Points on a hilly landscape, in no order, each with its height.
From any point a ball rolls to the lowest of the 5 points nearest to it. It stops when none of these is lower. Distance is the straight distance between rows; heights are no part of it.
q557 height 196: [156  69 107 106 202  74  76 124 129 138 124  60 123 205 141 143 131 109
  90 120 128 166 173  92 130 120 151 107 139  92  70 128]
q280 height 368: [174  95 152 145 145 130 112 116 117 139 138  81 103 125 137  87 125 145
 108 105 156 107 160  70 165 134 150 147 118 136 110  91]
q425 height 254: [131 164 158 125 137 140 140 119 132 157 153 170 144 104 156 150 134 132
 161 113 121  94 109 216  88 107 113 119 120 141 152 156]
q664 height 181: [ 92 195 111 142  47 133 122 142  96  65  90 203 134 100  63 134 139 108
 130 168 121 130  97 167 130 171  91 131 127 138 146 104]
q961 height 380: [172  89 131 159 141 142 124 147 133 138 134  62 100 125 128  84 125 156
 117 113 156 117 156  40 165 136 145 154 103 129 120  91]
q607 height 336: [154  87 133 118 175 110  86  97 127 153 129  82 116 177 157 135 136 119
 101 103 140 130 162 117 154 116 155 113 151 113  79 131]
q213 height 131: [141  88 110 107 173  92 115 111 150 141 146  68 128 202 168 156 122 113
 111 143 131 174 170  84 128 116 148 131 136 110  87 137]
q285 height 249: [127 121 142 102 132 135 143  93 162 162 146 123 136 153 183 165 131 129
 138 122 124 127 130 153 127 107 142 129 142 131 110 162]
q858 height 341: [ 90 137 116  95  84 153 176 120 158 124 101 161 141 121 140 150 106 130
 140 127 100 131 105 134 146 124 134 138 147 131 131 161]
q539 height 390: [192 114 143 155 118 130 113 139 115 128 136  83 103  88 108  52 148 145
 110 119 165  79 153  70 131 127 145 146  93 151 128  60]
q397 height 660: [167 105 160 126 159 123  80  85 118 151 137 115 110 146 156 115 146 118
  99  87 147 100 149 159 150 118 151 114 149 132  92 128]
q352 height 105: [ 39 122 108 111 165 119 150 194 100 139 124 161 146  32 109  77 120 133
 167 105  93 114  68 193  75 119  91  66 148  87 213 147]
q265 height 264: [119 172 145 133 145 134 147 149 127 151 150 181 153  77 136 141 135 144
 167 116 114  96  95 220  58  98  94  99 117 129 180 151]
q899 height 339: [ 99 158 109 118  54 146 165 133 125  82  77 171 121 109 101 108 104 120
 124 125 116 129 103 128 168 176 111 157 142 125 130 122]
q137 height 269: [ 72 163  75 103  67 126 145 150 129 100  79 203 118  70  80 130 121 114
 134 138  85 102 101 175 156 171  85 114 123 130 137 133]
q270 height 173: [ 72 174  67 112  55 122 136 156 117  87  80 208 111  73  72 128 128 116
 124 151  91  98 111 178 159 184  71 121 124 131 127 113]
q921 height 319: [144 174 169 162  80 133  97 115  81  73 136 151 115 103  91  85 150 104
 130 166 160 147 117 120 111 165 119 155 108 177 156  72]
q474 height 316: [109 162 133 127 108 150 153 126 132 140 131 186 149  85 139 149 124 139
 153 132 101 110  94 189 101 115 114 124 131 143 160 156]
q963 height 200: [ 94 200 123 150  89 137 117 148  93  90 121 213 153  95  71 154 148 119
 151 174 122 124  92 190  90 134  91 106 112 151 170 126]
q437 height 222: [ 63 154  65  97  93 132 143 163 125 121  90 208 127  50  83 118 126 127
 146 139  80  95  91 187 136 155  90  92 122 124 156 145]
q497 height 143: [156  71  75 152 194 105 121 195 152 133 134  28 112 177  92 119 129 142
 126 135 119 166 166   6 151 110 126 148  54  99 115 114]
q847 height 150: [ 94 185 133 156 166 123 135 187  85 121 155 184 159  59  88 139 123 148
 163 147 127 111  91 209  31  94  69  65 112 105 211 142]
q978 height 189: [ 68 134  99  91  99 145 168 144 156 137 103 179 144  75 121 139 115 133
 160 123  85 111  85 168 122 118 116 105 143 136 153 165]
q43 height 218: [ 95 193 129 155 127 140 126 163  94 111 142 208 163  81  82 157 143 135
 164 159 120 114  91 206  62 115  80  86 104 145 191 133]
q298 height 347: [121 129 145 114 117 148 150  97 149 144 133 137 137 135 173 156 115 137
 139 123 126 130 128 143 136 125 139 142 141 137 114 155]
q422 height 348: [132 128 148 131 100 152 147 104 133 123 130 129 127 136 157 129 109 132
 123 127 134 142 133 107 157 140 145 158 141 134 118 137]
q737 height 381: [161  89 139 142 154 129 116 126 130 141 135  63 105 145 145 103 119 142
 112 112 159 126 164  57 170 133 149 145 124 122 104 109]
q807 height 145: [ 45 123  89  99 147 128 151 183 118 142 110 174 139  38  98  96 123 137
 168 120  86 105  69 197  97 131  97  73 140 106 205 149]
q511 height 310: [143 132 160 114 147 138 116  97 140 166 150 140 134 136 178 147 142 121
 141 108 125  96 127 198 121 114 137 123 131 134 118 152]
q623 height 171: [126  93 105  84 167  83 128 104 167 154 152  83 142 209 174 185 144  97
 115 146 118 156 157 126 100  97 144 121 145 100  84 149]
q824 height 419: [120 156 150 136  87 151 148  96 123 121 126 167 132 116 142 133 115 125
 134 130 124 132 112 147 138 135 124 152 134 149 130 142]
q377 height 205: [141  96 131  96 173 107  93 103 156 163 142  87 127 189 178 166 147 105
 113 117 127 132 157 159 130 114 153 106 159 106  75 151]
q746 height 322: [117 127 132 125  85 155 169 115 140 103 110 129 124 138 138 126 101 129
 126 126 138 147 119  91 166 145 143 164 151 127 119 136]
q260 height 320: [117 106 116 113 129 126 160 116 160 124 131  86 128 185 160 154 105 125
 120 142 136 179 150  63 153 121 154 154 138 111 109 144]
q480 height 349: [112 122 127 112 102 142 167 104 157 122 123 118 132 148 163 148 106 124
 127 131 128 149 129 102 156 122 147 149 150 125 114 152]
q4 height 186: [102 131 136  98 137 142 170 134 166 176 142 141 140 102 168 155 128 146
 169 110 110 109 105 188  88  89 124 105 137 134 152 171]
q178 height 240: [120 169 145 142  63 147 143 112 102  90 114 179 131 109 113 116 118 122
 128 137 134 134 102 136 137 161 123 161 134 146 145 116]
q372 height 382: [184 108 156 151 138 126  97 119 117 139 132  89 101 108 119  65 143 141
  95  98 163  88 157  89 145 130 150 133 113 141 113  76]
q789 height 156: [ 58 111 111  79 138 140 180 166 157 169 122 149 140  73 135 121 123 143
 177 107  92 110  78 176  82  95 122  84 153 122 183 168]
q799 height 307: [143 136 151 152  79 156 149 120 113 101 118 127 109 120 122  91 109 133
 122 126 147 139 115  86 159 162 138 176 133 140 140 101]
q503 height 185: [144  93  86  97 187  49 114 111 142 130 146  69 140 223 152 165 136  92
  97 154 115 182 168  89  94 114 147 131 125  91  84 141]
q370 height 102: [147  82 123 119 172 107 108 111 141 143 144  64 120 187 161 142 121 122
 104 125 142 161 173  74 152 123 154 128 131 110  84 125]
q233 height 326: [154 143 169 154 102 137 118  98  98 108 145 134 113 107 128  86 127 129
 115 130 157 120 132 107 139 151 136 162 122 157 133  95]
q776 height 315: [151 123 152 151 103 150 143 110 114 116 133 112 111 126 140  92 113 137
 119 121 154 131 132  81 159 154 144 171 129 140 130 104]
q890 height 313: [140 111 131 154  91 160 163 137 132 107 119  97 110 134 127  90 106 138
 125 121 145 145 118  58 175 157 146 180 134 122 131 108]
q238 height 297: [148 150 159 157  76 147 133 117  97  94 132 139 111 105 108  80 123 125
 121 137 150 140 114 103 142 165 131 177 122 150 150  86]
q75 height 577: [178  63 115 121 195  82  59 124 116 154  99  67 113 173 100 129 134 134
  70  83 145 135 151 105 143 102 161  73 179 104  68 126]
q941 height 317: [137  97 109 143 122 155 168 156 143 110 117  70 111 168 127 114  99 134
 129 128 148 169 132  34 178 143 149 173 121 105 127 122]
q625 height 39: [156  75 104 148 168 129 128 165 151 128 133  39 107 166 127 113 114 146
 123 132 139 158 165  21 164 130 140 149  96 106 115 111]
q197 height 324: [ 92 157 127 116  89 153 164 127 137 132 114 187 142  88 123 144 119 137
 147 132  95 117  94 173 120 127 112 123 134 141 152 158]
q371 height 234: [ 91 179 108 134  48 132 140 134 106  75  80 205 129  93  76 122 127 113
 126 148 107 124 104 160 147 177  91 138 130 132 137 115]
q845 height 306: [141 180 163 137 157 133 126 125 121 152 164 169 143 104 152 142 149 130
 161 107 128  81 113 241  69 107 102 103 107 130 162 147]
q867 height 197: [ 96 187 128 142  74 141 134 135 106  95 115 214 153  93  85 144 130 126
 144 156 110 123  92 179 114 145  98 124 123 149 155 131]
q445 height 379: [159  92 137 148 133 146 135 134 128 131 140  73 104 142 144  97 114 144
 121 120 154 138 148  51 167 138 146 164 120 125 121 106]
q869 height 290: [131 174 163 153  81 141 124 103  97  98 135 178 134 110 117 116 135 115
 128 144 138 130 109 149 129 153 118 160 125 158 147 116]
q947 height 355: [141 109 149 127 138 134 125  96 134 141 141 102 119 151 168 130 119 131
 120 117 148 134 151 104 159 126 152 147 138 133 103 132]
q438 height 201: [ 85 154 125 125 129 138 157 162 128 151 132 183 152  50 124 127 127 149
 167 120 102 107  79 198  74 105  97  91 128 133 193 156]
q99 height 250: [ 73 172  92 124 112 137 145 170 110 127 108 210 150  55  85 129 125 138
 158 145  86 103  84 192 102 130  89  87 125 128 178 148]
q187 height 448: [190  66 115 147 172 117  89 162 140 155 110  47 114 137 100 103 137 160
  91  90 141  99 171  53 155 108 140 112 112 112  93  90]
q608 height 239: [ 88 187 113 137 122 138 143 169 107 120 130 204 159  61  89 141 133 141
 162 147 105 111  79 207  74 119  83  88 121 134 191 144]
q655 height 124: [ 93 192 145 164  73 131  84 140  87  36 113 175 142 124  58 140 166  93
 147 200 156 169 101 149  91 159  95 124 119 175 164  89]
q420 height 235: [118 106 103  92 150  89 149 109 164 134 150  79 143 214 167 178 122 104
 117 164 119 179 163  87 110 106 150 135 134  98  92 150]
q153 height 342: [162 118 161 149 121 137 116 105 114 138 141 106 107 126 149  91 125 134
 111 110 154 122 149  92 158 138 142 156 123 139 120 101]
q432 height 230: [ 81 109 111  72 114 140 184 126 181 161 128 133 145 134 154 167 121 133
 152 141 101 131 110 140 102  88 139 114 151 135 132 175]
q185 height 259: [102 116 125  91 127 132 167 104 174 151 136 114 137 163 176 176 124 124
 144 135 114 142 132 126 115  97 148 127 146 130 111 163]
q200 height 65: [152  78 102 136 180 114 125 145 146 128 141  44 112 190 139 131 112 129
 113 133 138 172 177  33 152 133 146 144 108  98 106 117]
q85 height 397: [146 153 171 132 124 139 115  83 124 140 153 157 124 126 160 128 135 118
 132 115 137 104 128 179 122 125 134 135 124 147 124 137]
q325 height 238: [120 188 152 145 110 145 133 120 107 129 144 200 150  94 126 144 138 131
 160 141 123 111  99 202  90 124 105 123 114 157 162 143]
q383 height 164: [108 191 136 153  55 136 116 126  90  70 107 191 137 103  71 125 140 112
 134 168 131 142  99 157 117 167  99 141 131 154 154  99]
q191 height 87: [154  79  82 117 202  59 111 133 131 120 146  52 127 217 132 138 116 103
 101 141 116 193 179  47 110 128 147 128  98  87 102 127]
q819 height 214: [150  84 105  89 194  67  90 110 144 145 140  71 133 220 154 166 151  92
  99 126 120 162 161 122 111 112 160 107 152  93  67 142]
q490 height 466: [183  61 116 131 191  95  68 140 118 155 104  62 110 155 104 118 133 150
  74  87 145 119 166  75 149 109 152  95 144 103  72 106]
q884 height 425: [145 149 165 139 116 141 124  88 116 125 149 153 127 124 153 124 128 121
 129 123 141 118 125 154 140 134 135 150 131 151 128 133]
q831 height 331: [132 105 133 120 131 133 142 104 147 133 138  98 123 163 169 142 110 128
 123 131 143 150 148  96 155 126 149 151 136 124 104 141]
q959 height 224: [120 110 134  86 152 127 144 111 174 170 146 107 135 164 187 181 143 125
 145 124 115 126 136 170 104  96 142 115 145 122 104 163]
q566 height 289: [139 176 175 151 110 138 106  92 101 116 150 178 133 111 131 121 142 113
 132 140 138 117 116 175 109 139 121 142 110 161 144 120]
q380 height 357: [168  63 114 133 191  99  77 137 125 147 121  55 114 171 124 119 127 137
  88  99 142 132 178  71 157 117 149 105 133 110  83 109]
q699 height 187: [111 200 152 161  95 138 100 124  84  74 136 191 155 117  88 143 153 108
 152 179 143 137 104 176  82 144  98 131 109 168 158 107]
q727 height 471: [201  72 104 158 160 123  95 177 161 154  99  45 122 121  70 104 155 171
  96  91 129  65 169  47 146  94 127 121  93 109  91  82]
q426 height 284: [170  66  95 155 188 120 107 185 148 145 131  31 107 157 102 116 134 154
 115 120 126 135 172  17 158 116 131 138  80 107 105 103]
q73 height 544: [171 121 173 138 142 124  87  84 111 142 141 118 105 133 149  96 137 124
  99  96 160  95 155 132 151 124 151 126 130 139 105 109]
q700 height 591: [165  82 137 113 183 100  63  98 120 159 120  86 113 177 139 135 142 115
  82  88 143 120 147 143 147 102 169  92 177 107  66 137]

Where does a ball stop that starts at each point below?
q445 -> q383
q432 -> q352
q298 -> q625
q858 -> q352
q511 -> q625
q819 -> q625
q197 -> q352
q490 -> q625
q884 -> q383
q746 -> q383
